A landscape with many valleys, sampled at points; each row gives a point and its height.
From any point a ball takes the steepest step (drop divided by distance) to one of its 2 nearest points. It stops when none of these is lower. Distance is the straight distance between rows; heights are no part of it.
Q_389:  -98  274  363  380  -22  216   55 -287  -64   88 -232 -203  104  140  -36  199   59   31 -225 -259  h=531
Q_501: -273 -107   32 -138  -18   56 -360  -82 -250 -205  184  135 -188   92   62 -181   41  -29  311   10  h=415
Q_461:  -23   80  129    2  -12    2   -3  132  -19  -48  -68  -19  -11  -73  -55  -84  -72  -66 -158  -98  h=525
Q_384:  310 -217 -352  -76  174 -115  290   94  176   68  189  122 -169 -200  174  -79  141  -10  -82  290  h=151
Q_12:  -57  146  302 -103   62 -119  -93  148   -5 -127  -80    9  -70 -197 -378 -318  -54 -215  -29 -109  h=552
Q_208: -132 -116  354  128   49  215 -122 -457  -19 -151   93    1   90  163  -69    4  156   99  -92 -284  h=497
Q_266:   58 -161  119  -71  268   98  250  -62   66  172  184 -123  168 -214 -279 -111  112    2 -206  -78  h=697
Q_575:   54 -105  164  130  154  178  202 -150    7  144   58 -159  231   15  -74  126   71   86 -261 -177  h=535
Q_707:   38   61 -369   14  267 -123  207  139  111  219  112  -79 -262 -150 -206  -52  198 -152   95  294  h=419
Q_559:  -93  371  118  301   72   85  193   26 -119  363 -290 -298  101  244  -95  314  -15  -37 -136 -139  h=729
Q_285:   68 -172 -223   36   17   47   90  -95   80  185  163  -10   73  258  287  254   57  185  -44  -14  h=298
Q_923:  338 -337 -364 -201  239  -69  177  -73  121   18  391  227 -171  -96   79 -186  178  -17   74  330  h=222
Q_956:  176  207 -117  163 -266    1  150  309   49  132 -349  -81  129  -15  319  276 -237   33 -283   16  h=310
Q_782:  234   35   43  -21  278  -14  429  128  156  341  -24 -166  180 -347 -408  -57   67  -91 -276   30  h=764
Q_878: -307  -40  138  -27  -82  104 -360 -194 -249 -236   83   75 -160  190  165  -16   15   67  254 -129  h=362
Q_32: -206 -182   89 -224  127   61 -255  -79 -159 -175  285  117 -146  -38 -140 -358   73 -114  200    8  h=460
Q_643:  176  301 -122   22 -346 -288   15  451  143   -6 -489  -36  113 -156  222  120 -387  -38  105  202  h=716
Q_547:  -44 -294  -62 -145   31   58 -223 -347  -94   11  429  136    9  413  -46   14  139   88  315  -83  h=438
Q_605:  203 -137 -380  -59  386 -116  295   14  153  126  236   16 -249 -246 -222 -180  311 -158   31  397  h=337
Q_283:  -26   22  150 -215   27 -151 -101  232   20 -197   37   67  -88 -319 -276 -395  -65 -240   43   36  h=522
Q_424:   88 -289 -119   -7  -86   99    7 -178  112   24  205   90  176  293  271  195   30  195 -108  -90  h=223
Q_757:   -9  262  -48    1 -333 -243 -153  453   18 -206 -381   22   42 -181  141   20 -345    1  277  181  h=682
Q_6:  135  125  219 -144 -284 -217 -147  304  103 -401 -298  140  111 -371  -49 -276 -287 -131  -64   16  h=717
Q_422: -112  -40   58  -37  -40   36 -100   57  -80 -142   43   50  -60  -42  102  -82  -60    6  -35  -88  h=557
Q_666: -232  153   48  -40 -212  -77 -278  203 -190 -296 -118   74 -143  -89   54 -125 -159  -18  302   43  h=615
Q_894:  -24  136  239  -58 -316  -71 -244  201  -16 -488 -251  193  -26 -264   28 -274 -240  -34   38  -38  h=689
Q_235:   77 -272 -163  -64 -249  104  -64  -70   74 -146  123  163  108  198  428  146  -64  200  -81   -9  h=147
Q_248:  -33   55  334  175 -303  206  -98 -140   40 -282 -270   76   66  -23  183   10  -11   63 -349 -183  h=598
Q_593:   -3 -302   30  -47 -157  129 -155 -298   39 -171  235  152  132  369  175   98   40  160  -14 -159  h=303
Q_805:  -67  325  272 -106  120 -253  -63  154   81  -14 -266  -99  -28  -85 -473 -244  -75 -273   42    2  h=606
Q_763:   -6   23 -542  -66  142 -189   24  156   -8   58   83   25 -431 -178  -46  -39  176 -211  305  473  h=521
Q_607: -132   86 -259   73 -210    3  -55  175 -155   95 -113  -60  -99  128  421  318 -101  160  119   48  h=414
Q_916:  -49 -299  298  -26   34  168 -171 -513   15 -250  295  101  141  215 -126  -92  136  112  -19 -244  h=434
Q_186:   18 -192 -309 -142  168  -35   14  -51    0  151  337   61 -185   69   49  -73  168   -6  191  188  h=536
Q_825:  -89 -145  117  -65  365  101  197 -166  -18  169  229 -181   84 -111 -415 -121  161  -28  -38  -75  h=663
Q_141: -196   28  -50 -125  -85  -60 -178  184 -146 -167   26   65 -150 -128   46 -165 -105  -68  214   66  h=589
Q_727:   77  533  329   54  147 -208   66   86   92  259 -481 -236  192   40 -358   18 -132 -253 -118  -12  h=433
Q_585:  155   45  298  -85 -175  -35  -69  202   86 -278 -221  145  108 -345  -99 -217 -150 -105 -286 -115  h=741
Q_822:  -93   57  -76  275  -97  118   66  -78  -26  257 -116 -181  125  378  325  505  -22  164 -178 -140  h=846
Q_567:  -26 -331   43 -113 -146  111 -307 -353  -43 -209  353  225   62  408   63    0   64  103  187 -152  h=367
Q_153:  192 -240 -420 -114  337  -74  187  -64   84   90  341  121 -275  -96  -92 -188  301  -99  165  389  h=279
Q_851:  296  -54 -388  -43  133 -220  280  253  165    8   65  116 -251 -366   11 -172  104 -147    5  360  h=221
Q_778:   79  513  275  133  -16 -133   84  128   25  206 -501 -154  175   66 -167  100 -177 -159 -195  -62  h=220
Q_584:  121 -221  345  -79  246  180  164 -145   36    2   77  -52  253 -324 -384 -184  106   -9 -320 -208  h=732
Q_486:  -67   -4  362  173  -85  230  -62 -336   13 -175  -78    8   93   78   33   17   86   69 -260 -266  h=550
Q_218: -152  108 -194 -104  -16 -158 -103  280  -78  -16    0   11 -220 -123  -50 -132  -63 -121  228  176  h=617
Q_740: -113  408  -62  131 -127 -143    7  263  -66  178 -375 -161  -68  124   36  212 -174  -42   80   13  h=478
Q_714: -251  359  116  105 -275 -134 -291  165 -185 -245 -376    9 -134    1   62   32 -214   16  279   -6  h=653
Q_156:   81  134 -188   61 -199  -69   79  351   33   28 -225  -11    1  -77  288  147 -206   29  -82   52  h=245
Q_901:  -63  220  -83  -68 -183 -241 -108  339  -12  -93 -228    9  -82 -138  -22  -93 -221 -109  220  131  h=650
Q_654:  178 -110   12 -115  289    6  333   94  148  226  148  -80   90 -382 -390 -206  125  -90 -212   45  h=728
Q_101:   22    8 -579  -25   21 -192   40  166  -53   64   46   74 -399 -148  199   95  131  -40  332  468  h=467
Q_789:  -63 -139 -103 -126  392   33  176  -77   36  204  335 -113  -72 -116 -368 -228  223 -114   82  141  h=616
Q_166:  201 -449 -141 -318 -105   97 -112 -104  112 -196  418  330   93   68  164 -194    9   81   40   34  h=288
Q_44:   63 -288   40  -24  284  119  270 -385   86  235  343 -130  282   88 -242   76  138  134   -9 -133  h=665
Q_225: -121  -76   96 -195  159  -41 -102   81  -61  -92  221   47 -125 -218 -312 -380   72 -192   80    8  h=494
Q_671:  -89  212   50  283  -29  116   77    8 -105  262 -209 -243   49  272  171  375  -31   65 -146 -138  h=802
Q_74:  -28  234  294  333   84  199  192 -154  -92  245 -225 -278  194  109 -144  222   35    0 -240 -223  h=622
Q_150: -192  202  240  361  -57  170  -70 -260 -132   10 -180 -131   -2  306  159  277   52   93 -113 -265  h=430
Q_172:  -85   65  272   20 -367   89 -253  -16  -43 -567 -234  218  -58 -211  149 -234 -136   32  -33  -95  h=662
Q_254:  102 -275 -215 -153 -195   63  -74   82   35 -197  149  206   50  -15  394  -18  -85  134  -17   78  h=204
Q_749:  127  182 -393   96 -220 -201  107  392   30  113 -222   -3 -140 -119  341  232 -161   79  138  242  h=311
Q_274: -157 -109 -216 -138  275    8    7  -52  -31  139  344  -20 -204    9 -167 -167  168  -70  224  177  h=573
Q_586:  189  135  111  125 -156   77  170  203   42   82 -300  -61  192  -61  132  142 -137   -8 -407 -124  h=384
Q_551:  248 -422 -203 -242 -205   87  -42  -18  155 -237  246  316  113   -6  361  -76  -35  139 -115   53  h=246
Q_162:   59 -348   -2 -263   59   91 -106 -179   12 -130  384  204   54   87   23 -201   57   44   30  -22  h=327
Q_471:   44  -27 -303    2  207  -46  183  114   65  231  157  -45 -170  -46   -1   -7  140  -30   44  174  h=479
Q_648:  -28  -60 -234   32 -105   16    5   93  -39   83   27    8  -36  137  361  221  -54  136   11   -8  h=370
Q_618:  -23 -255 -266 -109  337   40  128 -329   13  314  469  -76  -14  253 -249   43  281   72  295  110  h=574
Q_439:  -38  435  353  -32  209 -262   -5   62  123  138 -378 -186   76  -37 -497 -143  -84 -267  -26  -20  h=601
Q_904:  141  -25  442   31   73  187  120  -88   54  -40 -163  -11  261 -285 -317 -103   59  -45 -424 -259  h=766
Q_728:  121 -261   72   51  219  162  284 -327   70  221  179 -174  340   28 -157  164   72  157 -224 -173  h=605
Q_493:   10  -16 -489  -36  -72 -124    1  176  -86   78   37   45 -288  -44  321  175   38   89  265  327  h=417
Q_132: -228  -16  209  243  -65  141 -230 -472  -87  -79   67  -15    3  432  130  226  100  169   61 -261  h=181
Q_729:   83   77  233  154  -20  139  135   15  -12   57 -169 -125  178  -23  -10  100  -24   27 -367 -178  h=453
Q_8:   23  124  314   78 -359   99 -142   52    9 -420 -342  148   50 -178  152  -92 -161    2 -232 -135  h=632
Q_947:  -27 -233 -103  -24  328   53  239 -336   31  314  378 -153  117  173 -256   73  193  118  161  -28  h=639
Q_215:  -56 -276 -131 -111  205   46  -51 -346  -32  201  471   27   14  358 -168   20  172   73  314  -31  h=505
Q_24: -254  -67  143   84 -108  132 -353 -368 -135 -245  115  109  -80  330  207   75   65  115  157 -196  h=300
Q_902:  -32 -269  186 -116  151  123  -92 -330   10 -108  355   84  129  152 -136 -138  106   68  -14 -163  h=381
Q_664:  180   33  378   -9  -45   73   -4   70   89 -124 -233   51  172 -294 -202 -168  -43  -93 -409 -197  h=765
Q_212:  -64  236 -275  135 -130  -87   39  279  -91  248 -201 -147 -118  104  237  341 -109   69   94   71  h=465
Q_566:   52  379   64  106  -26 -155   92  247   49  221 -386 -175   59   52  -94  130 -178 -125  -98    5  h=377
Q_130: -108  444   99   68 -292 -271 -205  258  -22 -138 -539  -30   18   -3   65   88 -335  -48  298   77  h=694
Q_886: -264   57   46  220  -17  100 -125 -245 -155  102  -18 -132  -17  410  220  333   57  170   28 -215  h=322
Q_650:   18   87 -494   68 -220 -137    3  285  -90  117 -114   10 -211  -70  466  313  -72  166  292  321  h=364

For each start below, name the point where the ball stops.
Q_486 => Q_235
Q_825 => Q_384
Q_805 => Q_132
Q_763 => Q_384
Q_559 => Q_132
Q_947 => Q_235
Q_422 => Q_156
Q_44 => Q_156
Q_101 => Q_156

Call two points neighbours if one is among the 2 nearest of the other. Go from one point of each pair to the other, from neighbour to neighbour, staying as low as possible. Name the highest point that can't be avoided.
Q_156, Q_132 => Q_44
Q_778, Q_235 => Q_740
Q_384, Q_156 => Q_763
Q_132, Q_235 => Q_805
